Points on a hilly landscape, in no order, each with its height.
From any point a ball rolls to the lowest of the 2 points nearest to it. It stops when none of these is lower. Distance is the straight distance between rows; heights are no part of it.
bobu: [136 165 137 134 106 123 156 128 120 143 135  83 149 189 159  41 164 194
 110 145 165  95 126 116 154 106 113 149 185 114 137  76  91 129 117 122
 141 130 117  63 136  96 150  26 118  97  77 116 132 176 104 134  96 150
  74 118 126 101 166  86 105 106 155]  h=51.2
lebam: [120  91 145 148  93 120 171 109  74 147  61 121 106 124 136 180 130  70
 103 120 136 159 126 105 187 132 143  88 149  53 153 142 124 130 171 156
 196 105 156  94 123 149 136 105 117 124 160 171  91 147 157 124 110 103
 104 175 109  77 106 119  93 161 116]  h=37.4
geke: [148  86  74  93 196 119 127 132 183 118  89 129 144 112 106 132 173 152
 122 140 153 117 122 124 144 140 116 141 151 122 142 156 136 104  99 136
 144 141 118 130 109 125 100  96 125  77 117 137 101  94 143 105 161 140
 169 120 143 168 100 138 140 128 136]  h=73.8
ror: [138 133 149 141 109 174 159  83  98 165 124 139 111 164 149  94 121 135
 148 133 161 115 139 115 118 108 125  92  96 127 133 138 137 126 137  72
  95 141  91 151 153 102 107 134 111 129 162 124 160 149 143 173 133  80
 121 191 110 133 145 146 116  94 138]  h=53.5
Lon: [ 80 186 175 120  95 113 153 124  92 138 137 142 170 129 192  49 135 133
 126 112 150 118 145 137 113 120  97 169 158 144 127 108  83 124 132  89
 115 147 101 111 150  60  92  93 110 151 109  87 179 170 117 152  94  81
 112 171 106 103 128 134  98 105 123]  h=44.6
Debub: [136 153 108 133 131 135 113 151 175 154 185 137 105 127 118 102 161 157
  86 130  64  98  93 129 114 136 176 130 108 205  95 129 180  91  82 118
 112 113 118  88 172 144 140 122 130 106 149 107 109 113  65 137 156 159
 160 130 160 114 135 145 138 137 167]  h=47.9
ras: [129  68 119 155 104 154 120 186  96 126  95 127  85 100 107 189  85 112
 116 128  78 167 115 146 156 108 124  95  86 144 127 161 190  73 137 138
 104  95 109 152 150 175 129 160 138 155 142 171  78  94 165 135 165 128
 150 108 146 145 163 132 133 144 117]  h=28.4
Rud: [109 196 178 137 132 115 176 121 148 139 132 130 128  80  89  97 129 126
 148 136 178 142 134 174 128 156 161 176 147 134  88 118  91 159  82 115
 130 148 152 165 148  62  91 115  79 122 103  96 170 134 132 134 115  58
 155 157  94 102 115 159 100 124 133]  h=35.7
mor: [112 150 154 168  98 119 154 155  87 115  97 131 136 144 135 203 116  84
 104 146 113 195 151 123 170 125 115 112 163  63 139 129 132 136 195 144
 187 128 157  81 107 134 146  95 136 146  93 186  62 140 155 105 117 131
 104 129 120  99  75  94 105 182 105]  h=41.2
Keb: [ 95 119 164 175 106 152 167 122  84 179  96 144 107 131 152 127 115  99
  70 128  79 120  65  79 116  83 115 117  89 178 129 165 126 133 123  83
 134 130  76 101 198 181 122 133 139 123 184 118 140 112 114 152 118  99
 129 139 153 143 185 159 111 146 122]  h=69.6
Kitip: [177 106 128 182 126 146 165  68  94 171 144 111 109 170 154  98 137 153
  92 109 114 117 131 135 111 102 148  83  86 148 108 124 160 125 149 103
 102 111  80  91 177 145 154  81 102 113 209 125 109 186 139 177 135  98
  93 173 124  91 158 145 129  99 119]  h=64.7
bepog: [117 161  91 149 143 121  50 159  94 128 147 175 151 154 134 165 144 139
  87 104  82 156 120  94  98  74 114 167 147 126 143 153  92 151 132 157
 170 108 143  52  99 181  99 116 165 113 186 143  68  85 113 107 162 212
 175  85 149 131 116  72 127 179 102]  h=57.6
Lage: [134  97 125 120 176 103  57 110 132 102 111 141 120 125 134 145 105 133
 188 112 116 131 146 127 156 160 149 153 101 105 104 163 140 117 132 142
 111  84 155 149 111 159 146 155 107 111 106 134 159  89 116 129 142 116
 143 115  94 127  81 120  98 108 156]  h=60.0
gev: [148 108  53  92 206 150 107 135 127 145 114 141 156 145 136 164  85 134
 154 102 129 127 181 184 103 120 104 131 116 106 112 132 206 129 124 187
 144 136 127 188 117 158 151 189  81 147 153 138 115 127 148 146 134 131
 143 110 113 142 110 206 104 120 109]  h=76.7
fofe: [120 128 143  67 109 136  86 154 166  66 171  97 142 129 149  72 145 108
 122 110  73 118  65  64  81  87  85 153 158 167 168 133  84 175 157  93
 100 146 125  86 173 126 139 137 190 128 114  95 114  98  77 126  81 176
 130  98 148 163 125  74 156 172  96]  h=38.5
bubop: [ 95 160 180 114  72 132 139 111  68 143 143 120 162 175 207  61 142 125
 145 105 162 127 149 139  94  84  62 167 195 157 166  94  73 145 143 110
 121 152 118  80 142  50 114  60 145 138 108  96 173 202 121 128  54 124
  97 158 117 107 168 130 101  84  88]  h=48.2
nupep: [125 190 166 128 111 139 109 166 171 102 157 110 147 120 137  99 136 128
 154 146 157  97  81 117 113 142 116 167 154 148 134 109  78 155 121 117
 122 133 148 134 113  90 132 128 161 134  55  91 187 129  92 115  74 156
 111 107 118 119 119  99 130 121 122]  h=37.1
zugo: [130 137 105 104 116 204 157 193 118 138 138 139 163 117 110 163  63 115
 120 117 116 138 185 166  99 130 107 121 105 112 138  83 205 141 162 144
 126 135 115 198 127 147 122 195 108 157 145 169  78 142 149 156 140 138
 139  99 159 176 159 188 170 140 122]  h=78.4
Mab: [144 105 109 117 148 141 148 143 127 189 130 121 108 149 119 206 144 131
 134 173 131 133 165 185 110 134 161 115 111 192  77 174 201 108  64 158
 109 133 141 197 129 155 122 144  90 115 174 118 136 144 141 127 158 106
 155 154 104 106 136 205  96 129 143]  h=26.8
taz: [208  87 122 120 139 137 171  92 153 163 114 104  75 129  73 160 151 174
 131 146 114 114 113 122 141 127 183  75 111 150  97 134 191 107 118 159
  94 106  92 170 125 169 163 137 145  80 211 123  82 148 154 120 172  99
 117 127 175  87 136 123 139 132 148]  h=66.0
Gulut: [141 194 144 133 133 122 113 162 118  98 140 130 165 130 164 119 121 140
 107 158 129 132 121 141 133 145  94 169 155 100 113 124 128 155 147 114
 132 124 151  76 111 109 127 125 167 125  86 142 155 143  97 112 113 159
 123 118  93 128 108 104 113 120 107]  h=42.4
Pir: [157  71 124 141 141  72 117 106  86 192 141  86  89 152 118 199 167 130
  99 129 114 140 143 122 134 128 165  62 118 127 112 117 139 118 103 200
 203  97 118 125  89 184 171 107 112  94 213 177  98 159 145 101 164 128
 116 152 138  42  99 150 119 141 149]  h=32.3
Bufip: [ 97 112 153 128 114  97 120 156 136 109  76 142 139  96  99 207 115 108
 129 126 130 131 123 119 151 144 143 127 167 116 126 149 124 115 125 150
 159 122 150 129  79 151 119 166 112 148 122 150 116  72 140  86 156 106
 134 119 101 146 116 146 115 150 139]  h=37.5
dugov: [161 162 104  93 100 146 118 177 196 100 145 127  89 113  87 102 180 141
  94 129 128 117 102 121 145 134 146 129 164 124 121  72 136  99 146 101
 128 110 115 117 108 141 107 149 145 114  83 148  62 118 142 119 154 150
 147 101 182 137 117 114 167 153 140]  h=38.9
pel: [117  97 129 173  91 121  66 136  63 143  95 117  79 127 123 220 101 121
 112 111 107 136 134 115 114 114 136 106 115 106 129 119 116 169 158 184
 212 133 152 120  83 178 128 142 142 148 204 178  85 110 147  97 156 155
 116 131 141  95 132 135 126 157 117]  h=60.3
bobam: [ 95 105  81  83 143 110 127 128 202  84 133 127 176  86 123  97 146 119
 140 129 149 168 125  88 153 124  85 152 140 127 145 111  88 140 158 105
 100 171 124 149  79  61 110 131 148 157 114 137 100 110 144  93  99 168
 166 114 162 177 116 106 187 126 113]  h=24.8
zevu: [127 157 128 167 147 112 134 151 115 150 139 161 146 163 153 102 155 158
  84 131  74 119  99 129 107 132 138 154 114 179  95 138 155 105  79 109
 109 127 133  62 149 121 109  85 121 112 143 115 114 143  73 128 136 147
 129 128 116 107 143 159  94 112 172]  h=50.0
Pim: [ 88  91 102 149 102 201 133 114 135 125  87 148 179 114 136 108 103 108
 140 129 134 132 163 104 166 112  86 115 118 115 184 111 126 111 182  89
  87 170  89 170 109 108 131 114 122 127  85 182 123 121 202 130 119 134
 157 143 194 200 123 101 175 101  78]  h=15.0
divav: [110 151 162 106 122 131 109 131 141  63 146 147 155 132 152  77 117 119
 163 109  84 111  86 103  65 114 105 151 148 175 174 145  81 176 126  98
  82 149 137  62 134  98 155 131 180 153  78  70 171 118  61 126  71 177
  99 102 131 163 154  58 134 130 100]  h=36.8
supu: [118 115 156 153 132 120 167  93 132 162  59 166 102 138 150 118 135  96
 112 132 120 111  89  72 136 114 116 117 130 147 152 173 104 115 113  89
 119 125  88 110 172 150 107 110 132  98 176  96 128 101 130 143 124  89
 134 187 109 160 158 157 118 123 129]  h=70.7
Pevus: [ 93 200 191 112 109 104 176  90  90 126 148 133 142  99 147  76 119 116
 157 103 199 157 154 176 110 136 155 179 156 131 117  89  53 135 106 121
 143 145 127 133 133  40  70 112 118 141 106  89 185 172 126 162 121  68
 134 182 120 106 134 136 103 125 126]  h=40.5
bepab: [133 141 114 144 101 180 142 135 131 130 118 113 132 135 145 127 107 133
  98 166 139 122 141 137 156 137 100 122 101 103 148 118 186 137 181 109
 130 148  91 161 119 125 116 146 111 156 115 179 108 153 160 155 141 118
 129 135 135 157 131 161 160  95 105]  h=24.4
Dasos: [144  97 125 126 214 103  58 120 102  87 156 156 163 134 156 113 129 110
 176 113 146 159 159 185 133 125 105 162 112 119 110 172 121 134 134 136
 108 104 149 123 101  99 147 127 119 100  82 131 196 112 104 122 133 123
 114 124  85 131  54 103  68  98 120]  h=58.4
nibu: [122 125  72  84 171  79 102 125 118  69 151 112 201 124 119 135 137 121
 150 109 142 193 165 116 113 109  95 128 117  79 147 140  77 167 169 139
 138 167 142  94  64  73 126  69 155 139 127 152 136 136 118 104 111 202
 133  93 133 143 119  67 163 140  87]  h=52.4
gasus: [112 183 152 140  83 129 117 157 143 172 154  69 135 172 135  79 149 196
 127 167 183  89 111 135 159 122 123 133 180 132 117 109 110 108  87 137
 142  93 139 107 156 125 177  34 108 110 101  81 132 154 118 112 115 154
  68  78 110  73 159  70 106 149 164]  h=48.6
zude: [131 122 155 150 119  99 165  88 122 178  82 166 131 149 148 135 159  99
  92 109 118 114  96  57 149 124 124 134 157 137 146 136  77 126 115 109
 159 134 139  52 123 146 110  77 114 107 194 134  98 123 140 131 156 111
 144 180 127  99 117 156  98 147 120]  h=71.9
vakef: [130  70 163 156 117  54 144 101  74 161  87  88  68 117 125 188 131 109
  96 145 123 163 118 119 136 135 166  87 105  95 133 118 131 126 124 172
 159  75 151  96 113 177 161 113 117 100 190 166 119 159 137 115 152  92
 102 165 112  55 125 123 101 152 128]  h=34.4
Daz: [132 131 158 140  74 139 135 120  80 147 121  84 136 189 215  38 153 142
 129 141 180 124 140 117 143  94  63 141 169 126 156 121  92 154 172 123
 119 143 119  76 161  96 138  43 140 110  99 128 137 188 123 106  53 116
  85 147 102  79 150 100  97  97 113]  h=51.1
sumor: [142 125  96 105 156  97 103 135 128  75 169 102 176 124 168  81 154 140
 169 115 162 169 135 161 103 133  91 165 114 129 124 125  90 139 132 135
 102 121 131 124  92  30 133 102 164 136  81 107 218 179  99 122  91 141
 114 131 143 154 126 109 141  91 102]  h=48.0
Reso: [118  96 158 178 104 150 139 118  52 165 140 114 114 134 142 194 119 114
  94 153 126 191 145 136 152 117 126  65  87 105 114 141 166 127 148 141
 180  95 141 111 164 157 116 113 104 165 176 188 103 173 172 133 139 118
  97 165 110  88 134 168 119 159 111]  h=62.7
suve: [134 126 132 167 141 131 138  64 126 119 118 140  96 159 151  52 117 157
 149 100 116 103  90 151 142 150 142 122  96 101 145 132 120 121 110 127
 105  99  89 103 145  92 142 120 136  89 148 103 175 144  98 166 114 100
  97 132 118 111 154 102 108  88 130]  h=51.0
mivol: [124 222 153  97 102 112 153 113 116 145 139 140 168 153 190  88 110 150
  92 133 145 124 164 106 101 137 126 166 127 121 115  83 117 169 151  84
 119 152 119 125 128  72  96 102 108 153 155 121 141 200 126 152 128  91
 119 188 106  91 108 162 120 115 118]  h=48.4
danip: [135 135 175 145 114 133 178  44 126 139 127 133  86 154 120  80 105 135
 153 114 126  80 120 127 106 135 166  95  97 132 132 139 125 120  95 101
  99 108 100 132 174 107 136 136 121  96 180  71 170 150 122 168 123  66
  85 180 114 113 155 135 135  79 151]  h=52.5
zutet: [113  93  94 103 151 152 136 179 158 156 125 161 118 121 127 190 117 127
 129 156 114 111 137 145 110 136 153 132 139 167  93 177 198 101  86 144
 117 124 167 214 137 181 123 160  89 139 142 123 130 101 111 116 152 107
 195 121 101 162 112 192 111 132 143]  h=31.2
dem: [135 109  99 130 175  92 130  73 143 131  93 161 157 121 125 121 177 122
 100 117 138 117 113  99 144 136 100 132 152 108 159 145 105 120 126 112
 163 134 110  86 108 120 115  76 130  76 145 144 106 112 129 131 165 152
 152 159 132 125 111 153 118 132 129]  h=72.9
Mot: [103 173 197 167  90 127 163  73 139 152 155 121  87 131  95  74 123 148
 151  97 170  97 126 144 122 127 182 106 127 161  95 173 120 115  64 120
 134 138 119 150 182 121 131  97  96 122 152  63 176 142  99 181 128  70
  89 150  89  78 157 105  96 106 137]  h=54.1
tek: [156 161  78 100 189 101  93 116 146 165 186 141 133 146  99 118 121 178
  94 116  72  88 139 134  89 133 170 143  78 151 100 116 175 100 126 122
 120 111 131 117 141 161 133 114 133 120 154 116 131 129  61 144 190 148
 152 125 143 108 136 156 130 120 154]  h=46.1
zof: [127 138 104 144 154  83 107 119  84 120 143 187 166 142 145 148 141 151
  72 110  70 143 117 119 110 117 134 134 143 126 124 123 113 124 108 131
 160 115 127  19 107 158 119  72 156 112 167 159  90 100  97 107 157 199
 141 108 145 109 139 104  97 163 134]  h=56.1
zuru: [124  65 109 151 164 136  99  87 100 141  96 153 108 124 138 165  94 123
 148 106 128 131 157 160 122 133 102 112  81  96 124 194 144 118 126 154
 147 109 137 154 122 139 140 164  83 115 152 135 169 105 134 134 155 123
 121 133  97 132 118 166 108  95 140]  h=61.4
Vab: [119  46 127 128 172 109  79  63 128 167 100 140 103 136 111 182 122 134
 148 123 117  70 147 159  97 120 129 111 107 156 112 175 150 130  93 176
 142 122 151 202 106 153 153 140  95 102 174 108 144  94 131 134 160 114
 107 162 103 102 128 182 126 100 149]  h=62.3
vekat: [135 172 157  93 114 126  77 165 171  61 190 102 153 142 155  79 131 137
 191 114 129 107 119 117  84 100 132 135 153 154 160 116  66 168 119 110
 113 116 148 114 117 115 146 114 190 176  71  90 199 126  84 123  80 199
  98  98 126 143 122  46 149 133 109]  h=31.4
biv: [146 133 110 148 114 156 114 174 116 130 116 137 114 115 133 160  96 138
 115 150 105 156 126 145 148 162 118 141  92 120 127 148 183 123 156 135
 117 118 121 130 129 171 128 161 134 145 100 163 112 118 140 136 151 138
 133 100 126 134 137 151 139 121 136]  h=29.1
Tamu: [153 169 108 106 104 156 154  88 122 162 149 104 157 158 172  74 148 154
 129 132 188 117 161 130 145 126 116 120 113 116 112 107 131 100 151  70
 102 156  92 151 135  82 110 107  95 139 150 118 142 211 161 175 123  91
 109 176 105 115 112 178 130  74 122]  h=51.5
rez: [ 93 143 153 128  79 171 149  83 100 156  83 159 151 138 122 150  97  50
 109  94 131 125 132  55 141 123 117 124 111  98 189 114  83 181 169  95
 149 166 138 118 111 140  96 151 138 127 171 145 115 108 164 153 139 138
 119 167 154 166 143 132 157 149  98]  h=14.8
peda: [100 104 166 123  88 169 177 110 134 101 128 136 107  96 122  84  97 101
 155  96 142 136 119 127 165 132 142  91 115  92 176 128  98 127 152 102
 125 158  96 155 141 101 127 197 174 143  52 118 142 104 164 135  89 101
 120 110 159 204 143 108 164 126 146]  h=37.6
lop: [159 135  80  92 235  84  82 110 119  89 130 119 193 120 132 130 139 101
 156 129 150 158 177 187 129 146 152 170 145 117 104 115 104 146 148 147
 123 116 164 142  79 104 141 139  86 129  71 151 187 126 109 112 108 122
 130 102  96 122  67 112  97 123 108]  h=56.7
Nimuz: [164 179 139 150 124 142 115  98 160  91 130 118  79 150 124  77 116 157
 129 127 124 107  94 125 124 146 160 123  97 105 125 108 157 145 138 119
 123  92 125 124 153 124 147 150 141 112 127 104 139 150 101 161 136 136
  95 107 141 105 139  94 135 123 125]  h=49.2
Katid: [117 171 127  90 164  80  71 141 174  58 199 114 168 110 133  90 125 125
 174 105 103 136 136  98  74 115 124 147 118 133 132 111  88 159 153  97
  80 120 161 130 110  83 121 144 191 171 101  93 160 112  99 102 102 191
 163  81 145 165 109  65 178 120  99]  h=24.7
Sus: [157 137  64  86 117 159 159 156 174 100 120 115 140 125 117 129 102 133
 127 103 103 114 155 172 107 135 127 140 143  98 133  76 219 102 166 148
  90 140 116 200 110 135 147 193 122 150 108 157  72 157 153 160 127 132
 132  88 178 153 127 158 171 112  94]  h=79.3
tepu: [118 170 139 147 118 121 142 147  84 119  83 148 131 130 130 203  89  93
 108 142 122 149 154 128 141 135 127 135 147  77 136 114 130 150 150 131
 191 135 139 113  87 139 105 174 119 151 129 160 100 121 143 114 135 118
 106 124  95 127 102 142 132 161 115]  h=41.3
bon: [ 98  84 185 149  81 158 164 145 115 102  93 136 122  87  85 127  96  45
 102 111 107 124 128 105 154 123  98  86 125 108 163 119 117 103 138 105
 113 174 107 143 153 151 124 189 145 146  40 119 101  89 159 126 112  87
 130  94 135 221 174 117 146 166 144]  h=33.3
bub: [152 107 101 123 157  97 105 123  90 177 142 102 104 151 115 215 141 134
 109 145 122 143 165 160 135 142 155 101 116 158  93 143 169 115  91 163
 171  88 148 127  98 164 130 123 100 120 194 136 111 145 145 115 175 118
 130 168  96  83 111 193 104 146 141]  h=30.2
vidiz: [137 165 129 147  91 174 134 191 172 125 136  69 116 140 114  93 148 148
 138 166 188  86  90 112 149 128  83 151 170 122 148  97  96 136 143 116
 126 127 142 136 160 109 129 105 151 130  64  87 139 154 124 103  89 157
  97  87 113 128 138 105 131 117 130]  h=41.8
Kodal: [104 122 109 123 164 155 133 159 163 120 112 174 147  95 142 154 117 133
 150 139 146 124 126 131 135 148 103 139 134 143 135 186 147 109 109 112
 118 126 131 178 135 128 108 178  89 128 105 104 149  68 120 129 136 117
 166 137  93 169 117 167 141  96 134]  h=36.4
Kizud: [154 120  73  86 199 104 152 123 157 152  93 125 141 129 103 149 139 129
 136 134 124 129 184 181 125 158 168 155 158 115 107 120 194 109 107 185
 143 142 154 178 104 145 159 169  64 128 116 145 112 137 154 124 133  93
 144 115 125 115  82 184 105 114 123]  h=75.8
kisi: [118  90 167 110  86 106 122  82 135 144 122 114  39 115 118 162 118  97
 114 116  99  96 102  94  96 128 141  90  73 173 134 134 122 149 117 120
 105 112 114 135 149 167 154 163 144 123 210 114 121  84 113 123 118 117
 114 134 139 119 185 141 164 151 145]  h=67.6
Vaz: [157 123 104  95 148 196 168 165  93 172 133 128 149 169 137 183  76 141
 132 121 142 112 212 202  95 116 123 103 106 126 112 114 220 135 142 175
 115 132 123 196 137 151 133 175 100 144 173 122 109 147 158 149 132 113
 121 119 109 134 167 220 129 139 135]  h=77.5
rif: [ 92  97 134  97 104 132 100 132 167  68 168 131 121  87 123 108 101 123
 184 102 122 144 127 128 112 139 125 106 121 128 156 132  98 128 156 107
 105 130 133 144 130 104 128 211 170 167  70 103 160  91 156 112  81 149
 151 106 142 200 103 111 170 124 125]  h=41.7
gibip: [122  68 131 143  97 103 125 147  84 143  50 115 105 101  98 213 112 111
 135 149 131 143 116 139 159 138 153  91 124 134 116 149 151  89  96 167
 166 123 123 134 101 205 145 137 104 131 142 177 116  90 162 113 164 109
 122 136  95 131 118 143 106 145 144]  h=34.3
das: [114 104 145 204  67 133 129 162  45 138 121 120  98 143 121 234  99  74
  86 138 111 184 146 125 140 129 129  90 102 108 113 113 134 159 132 155
 193 108 129 113 121 175 109 119 138 169 200 195  75 134 184 120 151 132
 118 146 135 105 151 132 129 163 100]  h=61.5
sig: [152  95 145 175 121 122 166 104  71 174 139  94  87 157 166 135 124 147
 113 147 144 182 126 137 152 120 143  51  88 150  98 144 155 112 142 127
 123  95 101 105 183 150 134  83 113 143 202 162 123 197 152 139 153 101
 108 151 101  76 150 158 111 132 132]  h=63.8
nibe: [120 173 118 165 113 161 106 145 127 129 161 123  95 151 142  90 132 175
 152 155 151  91 107 189 143 142 144 136 116 142  72 160 166  93  87 139
 104 107 153 153 167 114 137 128  96 119 100  89 174 145 113 152 120  98
 121 120  98 101 119 138  98  92 139]  h=58.1
metu: [101 140 170 144  80 181 138 151 141  90 112 140 122 110 139 138 112  66
  84 139 107 139  93  81 151 130  82 131 141 127 134 113  99 149 170  90
 127 153 103 130 157 137 102 182 173 130  80 105  96  94 152 144 114 117
 107 106 144 167 154 103 146 181 126]  h=28.1
nobul: [127 136 140 153 144  72 168 122  63 171 126 181 107 156 142 144 147 147
  65  98  46 138  76 100 118 124 175 113 157 163 113 101  98 117  56 130
 160 117 119  23 109 150 116  65 127 117 176 150  64 118 108 113 147 151
 126 137 147  86 139 115  90 168 149]  h=54.5
sizub: [111 133 192 128  69 146 154 120 103 180 129 136  90 122 118 148 107 102
  98 138  98 119 116  78 104 112 121  87  57 168 120 144 140 157 106  85
 131 133 104 144 178 170 107 189 143 123 187 116 135 106 103 153 124  99
 101 148 124 149 207 168 142 151 138]  h=68.5
Nov: [119 101 145  98  94 160  97 192 177  73 155 118 112 101 118 116 157  84
  98 132 107 132  90  65 133  90  64 145 177 163 146 132  87 131 173  96
 100 159 121 130 162 124 125 165 165 131  64  93  79  94 129 110  99 136
 129  85 149 172 123  96 157 178 104]  h=33.6
Mova: [ 99 122 126 146  53 187 147 110  65 143 136 134 162 154 160 108  91  95
 104 152 140 130 162 114 168 132  79 111 107  90 162 133 140 127 185  84
 104 168  93 170 124 112 122 121  88 135  83 186 117 142 179 136 110 117
 125 140 162 187 123 141 158 100  83]  h=22.0
vod: [124 130 101 157 101 114  26 150 100 138 121 135  98 138 122 193 110 138
 105  81 101 142 134  89  98  87 140 162 130  90 121 151  88 160 146 178
 215 128 148 102  87 198 105 154 150 150 198 142  75  81 114  71 180 200
 162 118 139 103 103  91 116 168 117]  h=59.1
sumab: [139  64 134 145 118 131 158 154  97 126  63 119 116 110  68 184  84 100
 148 146  91 127 135 159 147 110 161  88 129 129 114 126 200  52 122 192
 130 132 104 148 139 195 160 167 134 151 135 186 108 115 159 130 145  91
 116 122 139 145 167 141 132 123 134]  h=31.5
tusom: [147 112  53  76 215  64  95 142 115  69 168 101 198 117 123  97 148 141
 173 101 151 178 161 130 106 144 119 136 116  96 107 125  79 145 146 141
  94 143 146 133  75  80 132  89 171 153 104 142 185 139 119 129 116 175
 147 107 167 164 110  78 169 121 131]  h=50.4
tezag: [ 95 113 106 106 143 127  94 124 155  83 166 141 149 114 160  83 128 148
 172 111 135 138 115 151 114 144  94 152 111 133 145 155 113 132 143 123
  94 126 142 129 129  60 131 159 169 132  92  76 201 129 105 128  96 157
 154 132 137 174  95 122 147  98 113]  h=45.2
lede: [140 149 164 147 146  80 188 135 106 165 138 183 137 143 129  99 164 161
  88 120  87 122  91  98 124 119 135 138 175 178 106  93  96 124  64 109
 140 151 121  33 145 135 101  44 103  83 129 110  84 136  96 121 126 114
 116 136 139  82 154 119  59 146 160]  h=52.6
gat: [136 120 134 114 172  79 109  50 163 133 146 127  99 100  90 124 116 103
 154 115 125  96 144 131 115 164 191 171  95 126 144 119 104 153  89 158
 110 116 173 151  95 104 137 152 119 134 149  95 164  96  95 116 133 119
 137 141 126 108  98 138 142 109 161]  h=64.1
tokop: [ 89 164 178 164  89 158 115 109 126 127 141 127 115 150 142  56 125 157
 163 133 162 108 110 165 134 146 137 161 143 137 113 171 103 104  79 120
 123  98 141 123 164  89 133  85 103 115  94  54 209 145 118 153  99 107
 104 134  96  97 140 103  98 112 144]  h=56.2
koni: [188 112  88 176 175 137 156  88 129 172 145 130  95 147 137 113 149 158
 136 137 120 104 101 142 122 113 160  79  89 146 109 132 175 110 100 126
  78 112  90 128 147 149 167  99 125  70 193 121 109 176 125 154 185 100
 108 149 141  84 154 111 133  92 145]  h=65.4
zop: [144 130  48  79 179 120  77 129 171 127 151 138 110 122 122  86 120 169
 143 110  91 116 161 140 107 127 135 165  80 118 105 133 189 126 145 132
 109 114 113 166 143 125 127 160 118 135 138 110 130 107 103 163 159 165
 165 106 155 142 114 128 162 102 133]  h=44.2
mem: [164  93 147 113 110  90 138 106 160 134 118 103  32 104  79 132 138 118
 153 147 115 114  95 118 129 157 190  98  90 147 119 142 146 118  99 137
 115  94 133 149 138 170 152 160 136  90 174 131 118 118 127 123 147 105
 128 126 145 110 149 116 156 126 148]  h=66.8
Puza: [137  98 148 126 149  79  95  76 163 165 137 136  97 120  74 177 143 132
 124 121 113  74 125 129 110 149 169 155 105 156 116 163 152 133  68 163
 133 131 157 148 100 135 145 108 103 112 160  94 139  99  92 115 177 112
 137 158 116  92 119 159 133 104 153]  h=63.1
mipel: [138 105 109  99 163 130 135 170 180  76 116  91 166  91  69 120 183 142
 162 153 188 133  98 124 140 142  88 146 155 113 149  90  77 138 148 112
 118 159 111 127  88  99 136 101 154 141  60 139 102 138 113  89 115 166
 136  96 168 166 113  80 159 139 133]  h=31.1
mave: [ 71 145 167 143 118 130 192 165 131 111 123 142 172  68 114 125 131 116
 144 132 188 155 127 155 123 154 117 158 171 135 108 114  65 142 102 123
 121 153 144 173 138  81 103 154  69 144  57 121 190 107 125  96  75  80
 161 106  93 148 101 175  94 127 151]  h=28.0
bimul: [152 106  67  57 140 128  97 139 203  95 153 132 115 108  83  98 166 144
 127 121 100 120 124 110 115 125 144 141 146 112 126 110 163 106 141 133
 103 129 126 156 144 141 130 162 138 118  98 130  79  87 121 129 141 159
 188  93 173 149 104 118 161 127 139]  h=41.9
gugid: [111 161 127  91 143  97 129 123 199  65 178 113 134  66 116  80 168 105
 147 126 133 139 107  88 124 113 103 137 139 142 146  69  56 154 138 110
  98 160 156 102 125  87 112 147 186 157 105 109 121 121 131 109  90 174
 129 109 171 146 121  72 173 167 118]  h=16.3
zudu: [148 151 122  91 134 124 123 172 167  93 145 117 128 109  71 121 177 162
 114 150 152 119  96 107 128 141 136 152 169 118 129  94  99 121 130 100
 142 132 140 113 124 137 146 101 171  93  68 142 102 125  92 108 136 161
 123  94 155 127 126  78 141 147 157]  h=35.5
pera: [155 147  85 128 123 200 156 165 146 142 127 114 107 143 122 125 111 170
 164 164 155 107 125 190 139 135 153 113 146 115  88 124 214  75 102 158
 110 140 125 198 150 135 142 158  86 144  83 106 132 157 147 143 133 102
 100 110 120  99 132 137 110  88 142]  h=59.8
toko: [166 204 162 123 106 129  92 165 155  87 142 134 114 136 137 134 118 144
 105 134  81 124 126 117 114 130 142 141 114 110 114 115 130 155 151 118
 118 101 132  99 134 149 115 155 171 148 110 144 121 111 106 133 133 160
 124  89 129 126 141  63 135 145 138]  h=46.5
Topa: [138 119 100 106 183  85  98 124 123  79 134 117 214 116 133 155 144 103
 150 122 151 168 158 139 141 123 105 123 146  81 137 134  99 161 168 143
 147 141 163 110  62  82 130  99 134 125  74 168 144 133 128 112  96 145
 121 111  97 134  52  89 119 139  95]  h=54.6
pidu: [ 69  98 126 135  99 164 130  86 138 115  81 139 168 103 121 132  97  62
 137 101 146 151 152  79 167 128  99  99 119 101 215 113  82 172 195  99
 134 165 119 135  89 109 109 152 132 124 134 163 118  94 196 145 121 141
 168 144 158 192 128  99 177 127  83]  h=5.8
kuv: [156  94  81  89 190 113 131 142 188 116 108 150 141  93  73 144 134 135
 136 140 129  97 153 146 142 157 179 162 185 120 127 118 161  74  87 183
 153 139 158 175  92 168 114 133 103 137 108 152  82  89 144  93 153 116
 202 101 134 144 100 159 134 125 128]  h=74.9
tisef: [103 105 123 121 165 136 164 140 183 104 120 155 172  52 108 127 139 119
 162 137 161 126 128 145 140 161 110 124 140 142 139 121  92 114 110 110
 102 151 135 174 126  89 106 157 115 149  70 110 153  73 136 103  84 116
 166 132  97 181 114 153 132 135 145]  h=35.4
renim: [132 151 112 169  71 159 105 183 139 169 131  56 101 169 128 122 143 184
 137 205 185  97  81 140 188 125 111 132 170 142 130 113 144  81 110 148
 120  88 149 129 174 150 135  75 135 136  84 113 122 157 152  98 111 150
 117  84 113 102 144  97 101 123 166]  h=45.7

Two balls start at each pair of points below. Name the first point that both come to, or write none.
Vab, gat -> Lage
kisi, Puza -> none
tusom, zop -> none

Where does a ball stop that starts at each point below?
gev -> gugid
das -> gugid
sizub -> gugid
